A landscape with many valleys, sampled at points; each row gives a point and its height.
From any point a ball takes the steepest step (drop divided by distance) to one of its 4 nearest points. It stops when none of these is lower. Distance is the straight distance between rows; heights are no part of it.
<97>: [ 77  81 134 163 141 100 125  92 134 129 144 102  75 153 143  67 157 138
 130 186  98 116 142  82 118  74 113 182 146 122 145 166 156]  (h 28.6)
<864>: [ 99  99 133  74 141 161 117 166 136 142 112 104 105 126 115  59  96 117
 153 101 146 112 104 155 158 164  95 125 116  80 178 114 108]  (h 16.9)
<908>: [158 172 113  96 108 150 111 169 130 115 113 147 201 147  96 172  96 165
 158  35 133  84 127 142 151 182 131  79 107 115 108 117  91]  (h 43.0)
<555>: [154 149 114 119 107 139 155 160 112 131 135 124 128 152 122 130 104 130
 101 148 144 113 133 143 120 152 143  96 160  96 134 138  83]  (h 46.0)
<368>: [ 82 111 146 109 139 159 142 135 129 171 120 130  27 143 185  78 135 105
 148 169 148  65 109  62 121  73 101 137 131 116 157 116 142]  (h 14.2)
<887>: [ 83 127 127 109 153 139 124 188 136 197 123 134  82 116 156  64 122 122
 156 140 157 107  97  83 118 109 122 147 147  98 163 109 121]  (h 8.1)
<747>: [109 106 136  78 145 147 124 163 139 151 117  96  94 145 111  81  83 134
 129  96 154 113 123 165 155 196 128 114 118  81 163 116  99]  (h 21.1)
<20>: [165 130 127 117 119 101 121 113 105 132 113 175 192  93 143 198 133 135
 105 105  79 198 146 152 141 152 144 106 127 179  90 143 133]  (h 28.9)
<403>: [ 91  94 155 130 153 145 150 107 130 151 115 116  29 143 189  87 152 106
 148 180 133  62 129  47 123  71 114 156 149 108 152 123 143]  (h 32.6)
<274>: [172 123 130  67 133 125 138 179 118 145 136 114 120 119 115 124  72 153
 178  92 183 102 133 189 165 215 147 115 125  84 181  59 102]  (h 47.3)
<674>: [144 119 149  81 146 128 127 173 129 145 123 110 100 143 113 106  78 139
 137  93 172 108 128 181 159 212 137 126 125  74 163  90  95]  (h 29.1)
<9>: [165 120 139  66 124 139 128 196 126 142 126 102 126 165 123 105  61 128
 157  96 180  99 132 193 161 194 147 134 117  76 182  65  99]  (h 37.3)
<189>: [135 123 144 152 116 112 101 131 183 109 127 161 148  89 133 152 125 150
 109 133 113 142 123 121  99 121 124 110 107 164  83 138 150]  (h 40.8)
<858>: [142 123 123 190 132  73  94  34 125  94 112 133 133 107 147 143 211  86
  88 156  92 158 141  98 134  73 122 152 115 185  92 143 184]  (h 20.2)
<150>: [159 171 106  76 106 131 122 173 120 122 131 160 171 120  88 156  94 170
 176  36 153  66 125 137 143 190 143  65 105  96 119 105  84]  (h 46.9)
<944>: [145 119 125 203 114  53  86  26 107  89 124 119 153 105 152 164 189 115
  89 157  87 161 149 128 113  92 120 122 112 184  88 150 194]  (h 16.2)
<843>: [118 108 147  69 143 180 120 177 128 144 110  98 109 146 114  71  87 111
 159  83 172 101 112 167 165 171 114 124 112  76 167 102  96]  (h 20.3)
<928>: [ 91  77 155 145 134 131 135 100 122 154 130  99  94 171 127  78 148 111
 146 152 143 111 144  65 107  99 144 177 127 135 146 163 140]  (h 5.3)
<896>: [ 99 146 114 176 134 130 130  70 143 114 148 158  79 107 132 171 195  67
 108 162 118 145 158  84 103  60 153 162 159 174  88 145 142]  (h 14.5)
<678>: [107  98 161 115 143 149 152 129 127 178 129 122  94 161 143  95 150 113
 137 150 152 118 133  68 112 115 139 174 121 128 155 140 134]  (h 5.2)
<6>: [183 159 135 126 103 111 106 150 121 131 119 109 227 144  74 222  81 156
 142  90 103 171 123 208 155 190 152  85  85 105 109  70 116]  (h 10.0)
<252>: [ 91 159  98 176 121 131 144  83 145 107 148 142  83 103 150 169 172  84
 102 158 116 146 145 100  94  75 139 167 152 167  93 133 137]  (h 24.2)
<643>: [ 74 137 114 158 126 131 144  84 124 116 159 126  46 109 137 160 174  88
 104 182 133 149 162  98  92  63 142 156 162 172 100 154 148]  (h 20.9)
<3>: [125 104 118  94 111 158 175 128 119 150 113 132 115 148 126 102 118 122
 121 138 152 140 115  98 132 137 112 124 154 120 167 141 115]  (h 23.6)
<92>: [160 166 130 104 116 112 109 133 109  98 111 145 187 104  98 173 120 165
 143  91 112 183 138 192 161 137 113  88 104 143 116 122 143]  (h 26.1)
<526>: [ 62 124 123 148 121  89 141  89 117 126 177 107  64 137 134 103 143 136
  99 187 124 149 154  90  89  72 111 176 163 168 123 177 160]  (h 55.6)
<567>: [ 82 116 150 146 121 112 156  63 117 121 189 124  59 124 160  97 161 113
  87 205 128 148 164  88  93  54 103 169 173 171 120 180 177]  (h 65.6)
<890>: [128 128 156  60 134 190 125 205 136 152 123 104 119 179 127  91  73 112
 153  71 164  93 107 172 157 162 115 144 107  63 179  76  91]  (h 29.2)
<677>: [125 129  94 166 140 120 163  92 132 119 158 134 121  95 113 130 121 123
 140 152 115 125  97 124 109 129 130 127 142 151 101 116 138]  (h 8.4)
<589>: [152 113 137 190 100  81  90  36 104  94 117 127 151 120 145 174 190 121
  98 168  97 172 144 151 108  97 136 119 102 184 102 143 185]  (h 13.6)
<763>: [148 152 131 150 118 133 128 124 154 110 152 135 134  98 105 118 127 135
 136 141 126 117 109 151 110 131 140  88 114 135  90 133 125]  (h 35.4)
<562>: [ 80  76 158 159 152 108 126  96 125 137 144 106  81 168 135  72 157 131
 141 174 116 112 138  73 114  90 124 185 131 130 153 165 142]  (h 9.9)
<897>: [151 120 134 178 114  94  97  56 123  78 115 135 159 118 146 168 204  99
  94 160  95 155 135 128 120  76 127 142 110 173 112 128 187]  (h 12.5)
<596>: [152 148 148 132 132 109 101 127 154 131 125 172 171  85 125 151 137 148
 109 114 110 161 129 148 119 144 149 114 100 168  90 149 147]  (h 30.8)
<937>: [153 130 130 179 101 108  89 101 102 110 122 145 188 137 153 197 164 142
  99 149  89 191 146 143  90 107 163 122  98 182 110 134 159]  (h 16.1)
<29>: [150 148 122 132 103 153 152 130 115 112 135 123 120 147 116 125 111 122
 130 149 148 118 120 145 122 134 139  88 147 108 138 142  96]  (h 53.8)
<819>: [128  99 122 112 118 159 168 113 115 146 132 122 122 161 140  87 134 113
 127 138 147 137 121  90 137 121 129 152 143 133 152 148 120]  (h 9.1)
<323>: [111 116 108 170 159 111 167  82 113 140 154 114 101 127 108 101 117 124
 135 146 138 126 125  98 100 129 146 174 146 155 129 138 130]  (h 5.1)
<71>: [ 97  96 138 164 157 113 154  94 112 143 139  96 103 159 112  93 124 124
 139 146 131 128 136  92 103 124 148 178 142 145 146 155 131]  (h 4.9)
<939>: [172 176 112 123 125 153 124 180 133 107 154 132 172 119 117 149 129 146
 139 130 131  97 137 148 123 136 156 119 129  90 112 141  85]  (h 33.7)
<630>: [ 74  84 138 152 151 104 132  97 130 134 132 104  58 152 160  53 175 122
 135 198  81  99 119  74 129  50  90 178 153 110 155 145 153]  (h 42.1)
<642>: [161 166 119 118 135 120 113 139 125  99 126 138 204 104 103 162 136 156
 156  78 124 174 145 179 159 123 128 102 102 131 123 132 143]  (h 28.8)
<74>: [135 142 127 161 124 116  94 127 166 124 140 149 143  84 121 136 130 135
 117 134 124 127 110 135 105 130 130  99 112 149  77 137 129]  (h 32.2)
<810>: [143 116 108 144 133 146 175  96 106 118 142 122 120 132 106 102 117 112
 142 152 141 126 109 117 125 129 138 126 154 145 142 130 121]  (h 14.3)
<752>: [134 121 112 100  96 158 168 139 117 132 127 124 115 151 124 114  93 123
 113 138 141 138 121 124 130 147 123 104 165 110 167 138 104]  (h 52.0)
<312>: [ 59 115 110 163 136 103 130  85 118 129 157  97  77 137 120  99 142 148
 112 174 123 141 142  91  79  91 128 183 159 152 133 168 152]  (h 44.9)
<52>: [ 68 108 134 155 145  91 146  76 142 135 143 116  51 147 163  53 182 139
 107 195  88 129 116  93 126  43  97 183 164 125 151 168 173]  (h 53.2)
<24>: [170 171 114 125 140 121 120 169 154 104 143 134 170 110 110 139 145 149
 154 111 135 131 137 170 136 125 145 118 108 117 117 126 119]  (h 31.4)
<468>: [ 85 103 118  85 138 140 143 175 135 177 116 131 113 129 149  77 125 123
 136 127 158 138 112  85 127 130 109 148 150 110 177 126 115]  (h 7.6)
<599>: [153 133 126 162 112 155 148 118 130 117 148 131 129 133 100 110 125 115
 149 161 145 119 114 141 122 128 138  94 136 135 109 133 107]  (h 30.5)
<498>: [127 128 109 169 108 123 132  89 157  87 111 152 145 105 151 177 174 102
  94 152 105 137 125 101 106  94 106 141 132 157  98 115 168]  (h 22.2)
<191>: [ 84  98 144 146 180 137 160 101 126 140 114 111  28 134 189  70 149  93
 136 180 107  73 125  51 134  46 110 169 158 106 144 135 139]  (h 50.6)
<551>: [161 141 112  94 138 119 154 179 129 143 133 124 128 122 110 144  94 161
 124 100 153  81 149 157 134 210 149  97 145  83 138 104  79]  (h 30.4)
<556>: [ 81 115 142 106 130 144 129 143 137 187 115 133  42 126 169  75 133 126
 145 162 157  79 101  66 101  96 112 138 146 112 160 106 141]  (h 8.0)
<426>: [138 124 134  89 142 124 139 170 133 151 118 103  96 137 115 111  73 152
 117 105 145 108 142 168 140 213 133 109 141  90 145 107  93]  (h 26.4)
<420>: [ 84  93 107  77 144 142 136 169 138 168 108 130 114 109 131  61 103 126
 143 122 140 126  99 106 148 149  96 145 143 100 177 113 113]  (h 11.0)
<663>: [168 179 123 143 125 141 131 153 143 100 151 129 157 120 112 128 140 130
 137 147 145 117 113 164 123 124 150 108 121 101 104 138  99]  (h 33.1)
<894>: [160 152  95 102 116 125 147 181 123 120 142 135 160 113 117 163 103 170
 142  98 126  72 141 142 131 167 151 110 137  88 123 124  77]  (h 33.2)
<157>: [ 91  96 153 104 139 151 133 156 140 187 123 143  83 142 152  83 146 124
 137 145 168 120 121  66 119 112 119 154 130 111 158 125 127]  (h 5.6)
<363>: [167 169 135 111 120 151  95 176 118 111  95 119 221 164  97 199  78 150
 149  53 112 113 131 165 148 161 129  87  83 128 108 118 119]  (h 29.0)
<954>: [104  98 129  72 161 169 133 173 126 158 112 112 109 106 121  52 102 110
 189  97 141  99  95 127 164 130  94 136 129  82 169 107 100]  (h 16.7)
<272>: [120 140 122 184 131 117 115  60 140  95 124 151  99 109 137 164 214  67
 103 158 104 143 152  90 121  72 143 156 138 166  85 135 149]  (h 7.8)
<936>: [113 138 149  60 128 189 133 233 134 176 129 114 127 180 142  89  67 112
 163  47 166  62  92 153 165 150 107 116 138  51 163  64  76]  (h 37.4)
<759>: [130 140 117 210 131  42 104  33 117  97 125 128 127 106 160 150 188 106
  53 158  65 194 141  94 125  74 123 143 122 190  96 181 179]  (h 44.0)
<696>: [168 171 134 120 122 140  99 167 100 121 103 109 225 164  84 210  75 154
 139  63 108 140 118 198 162 174 138  94  83 122 104  93 116]  (h 9.6)
<535>: [165 141 107 113 124 143 154 173 118 135 133 122 130 139 112 136  94 141
 113 123 147  90 143 144 124 172 147 105 161  86 128 128  85]  (h 35.7)
<170>: [122 128 104 173 117 115 136  98 162 106 148 147 127  80 125 132 123 127
 119 149 112 121 102 119 112 117 116 119 130 151  80 117 138]  (h 21.4)
<113>: [143 123 156  77 140 161 126 182 125 149 122  88 121 161 115  86  79 111
 149  97 180 101 120 190 169 176 129 136 106  81 173  86 102]  (h 9.3)
<379>: [155 167 148 139 141 103  99 135 163 124 138 162 169  86 121 142 135 144
 124 127 127 146 127 154 117 134 141 106 102 146  91 141 136]  (h 34.1)
<900>: [178 177 137 102 123 136 112 170 116 137  97 114 231 160  85 210  69 155
 137  58 137 123 123 183 164 190 130  86  84 126  98  96 113]  (h 18.6)
<867>: [163 144 136 122 140  96 112 126 116 121 123 176 190  91 139 182 133 155
  99 103  96 183 156 147 136 151 151 110 117 177  89 146 136]  (h 6.4)
<299>: [104  91 107  83 119 142 138 156 136 147 108 117 114 135 125  86  89 142
 108 117 146 136 111 127 149 162  99 101 162 101 164 134 108]  (h 20.4)
<378>: [145 120 143 172  95 114  97 103 122  98 109 156 161 130 158 192 167 129
  88 141 102 172 144 125  86 100 138 123 106 179 108 145 174]  (h 13.7)
<670>: [100  97 147 154 147 128 162  98 101 141 142 106 109 157 113  87 139 117
 134 151 142 137 135  78 109 127 155 178 135 145 144 160 132]  (h 4.7)
<776>: [148 126 112 165 120 104 105  49 143  80 116 140 149 115 152 161 204  86
 102 153 113 146 138  98 113  78 123 146 119 168  96 135 175]  (h 14.1)
<123>: [158 156 135 114  92 106 117 119 107 109 119 142 182 119  89 199 122 162
 132  88  98 200 148 202 155 164 124  63 104 132  93  96 114]  (h 21.0)
<760>: [158 133 152 148 118 116 106 122 116 118 109 162 171 112 145 197 139 152
  96 139  99 180 143 123  97 126 151 134 103 172  95 150 150]  (h 27.5)
<442>: [126 119 130 166 102 126 107 118 160  96 123 162 153  95 161 174 155 135
  83 139 107 141 122 114  88 106 114 121 116 167  94 131 165]  (h 32.4)
<441>: [ 90 138  86 167 135 110 154  88 122 131 167 131  95  95 130 156 138 110
 117 148 119 149 122  91  98 109 134 157 163 157 103 132 140]  (h 21.2)
<318>: [ 96  99 114  63 157 149 123 161 140 157 112 116 111 105 125  50  99 114
 153  99 134 122 108 120 159 150  96 125 125  91 173 120 105]  (h 14.4)
<408>: [169 143 125 112 111  99 122  99  97 113 120 168 183  98 102 203 127 154
 120  88  87 186 140 187 155 155 130  81 109 160  90 132 129]  (h 27.0)
<503>: [137 119 123 189 100 114  99  87 143  82 116 146 159 121 162 178 183 115
  90 152 113 147 137 114 105  80 126 138 115 176 111 128 175]  (h 10.1)
<769>: [164 172  95 110 121 145 112 177 134  87 121 131 205 134 108 180 115 163
 163  65 118 101 140 148 150 144 127 102 103 113 127 129 106]  (h 40.4)
<731>: [113 102 147  80 137 183 121 184 122 140 108 116 102 123 118  55  91  97
 180  79 151  80 100 147 170 135  98 135 116  80 171 106  90]  (h 18.0)
<837>: [118 109 122  88 123 143 135 158 119 145 110 112 108 139 124 100  78 143
 108 114 143 120 123 158 138 179 113  96 155  87 156 125  98]  (h 27.4)
<550>: [157 167 130 116 119 141 104 157 112  99 111 115 212 158  85 200  77 154
 152  61 103 147 123 185 157 164 124  91  96 113 102 117 120]  (h 8.2)

Where does a ball stop that starts at each point below?
<939> => <550>
<191> => <670>
<403> => <670>

Call two points neighbours if one is among the 4 nearest of the other. Go from one point of each pair to the other, from neighbour to neighbour, staying as low as possible. Name the highest point that can't be avoided.
<113>, <272> => <441>
<867>, <272> => <760>
<670>, <113> => <843>
<503>, <272> => <776>
<550>, <867> => <408>

For each start below, name every point that the ball comes to, in order.
<864> => <318>, <420>, <468>, <157>, <678>, <670>
<663> => <599>, <810>, <323>, <670>
<299> => <420>, <468>, <157>, <678>, <670>
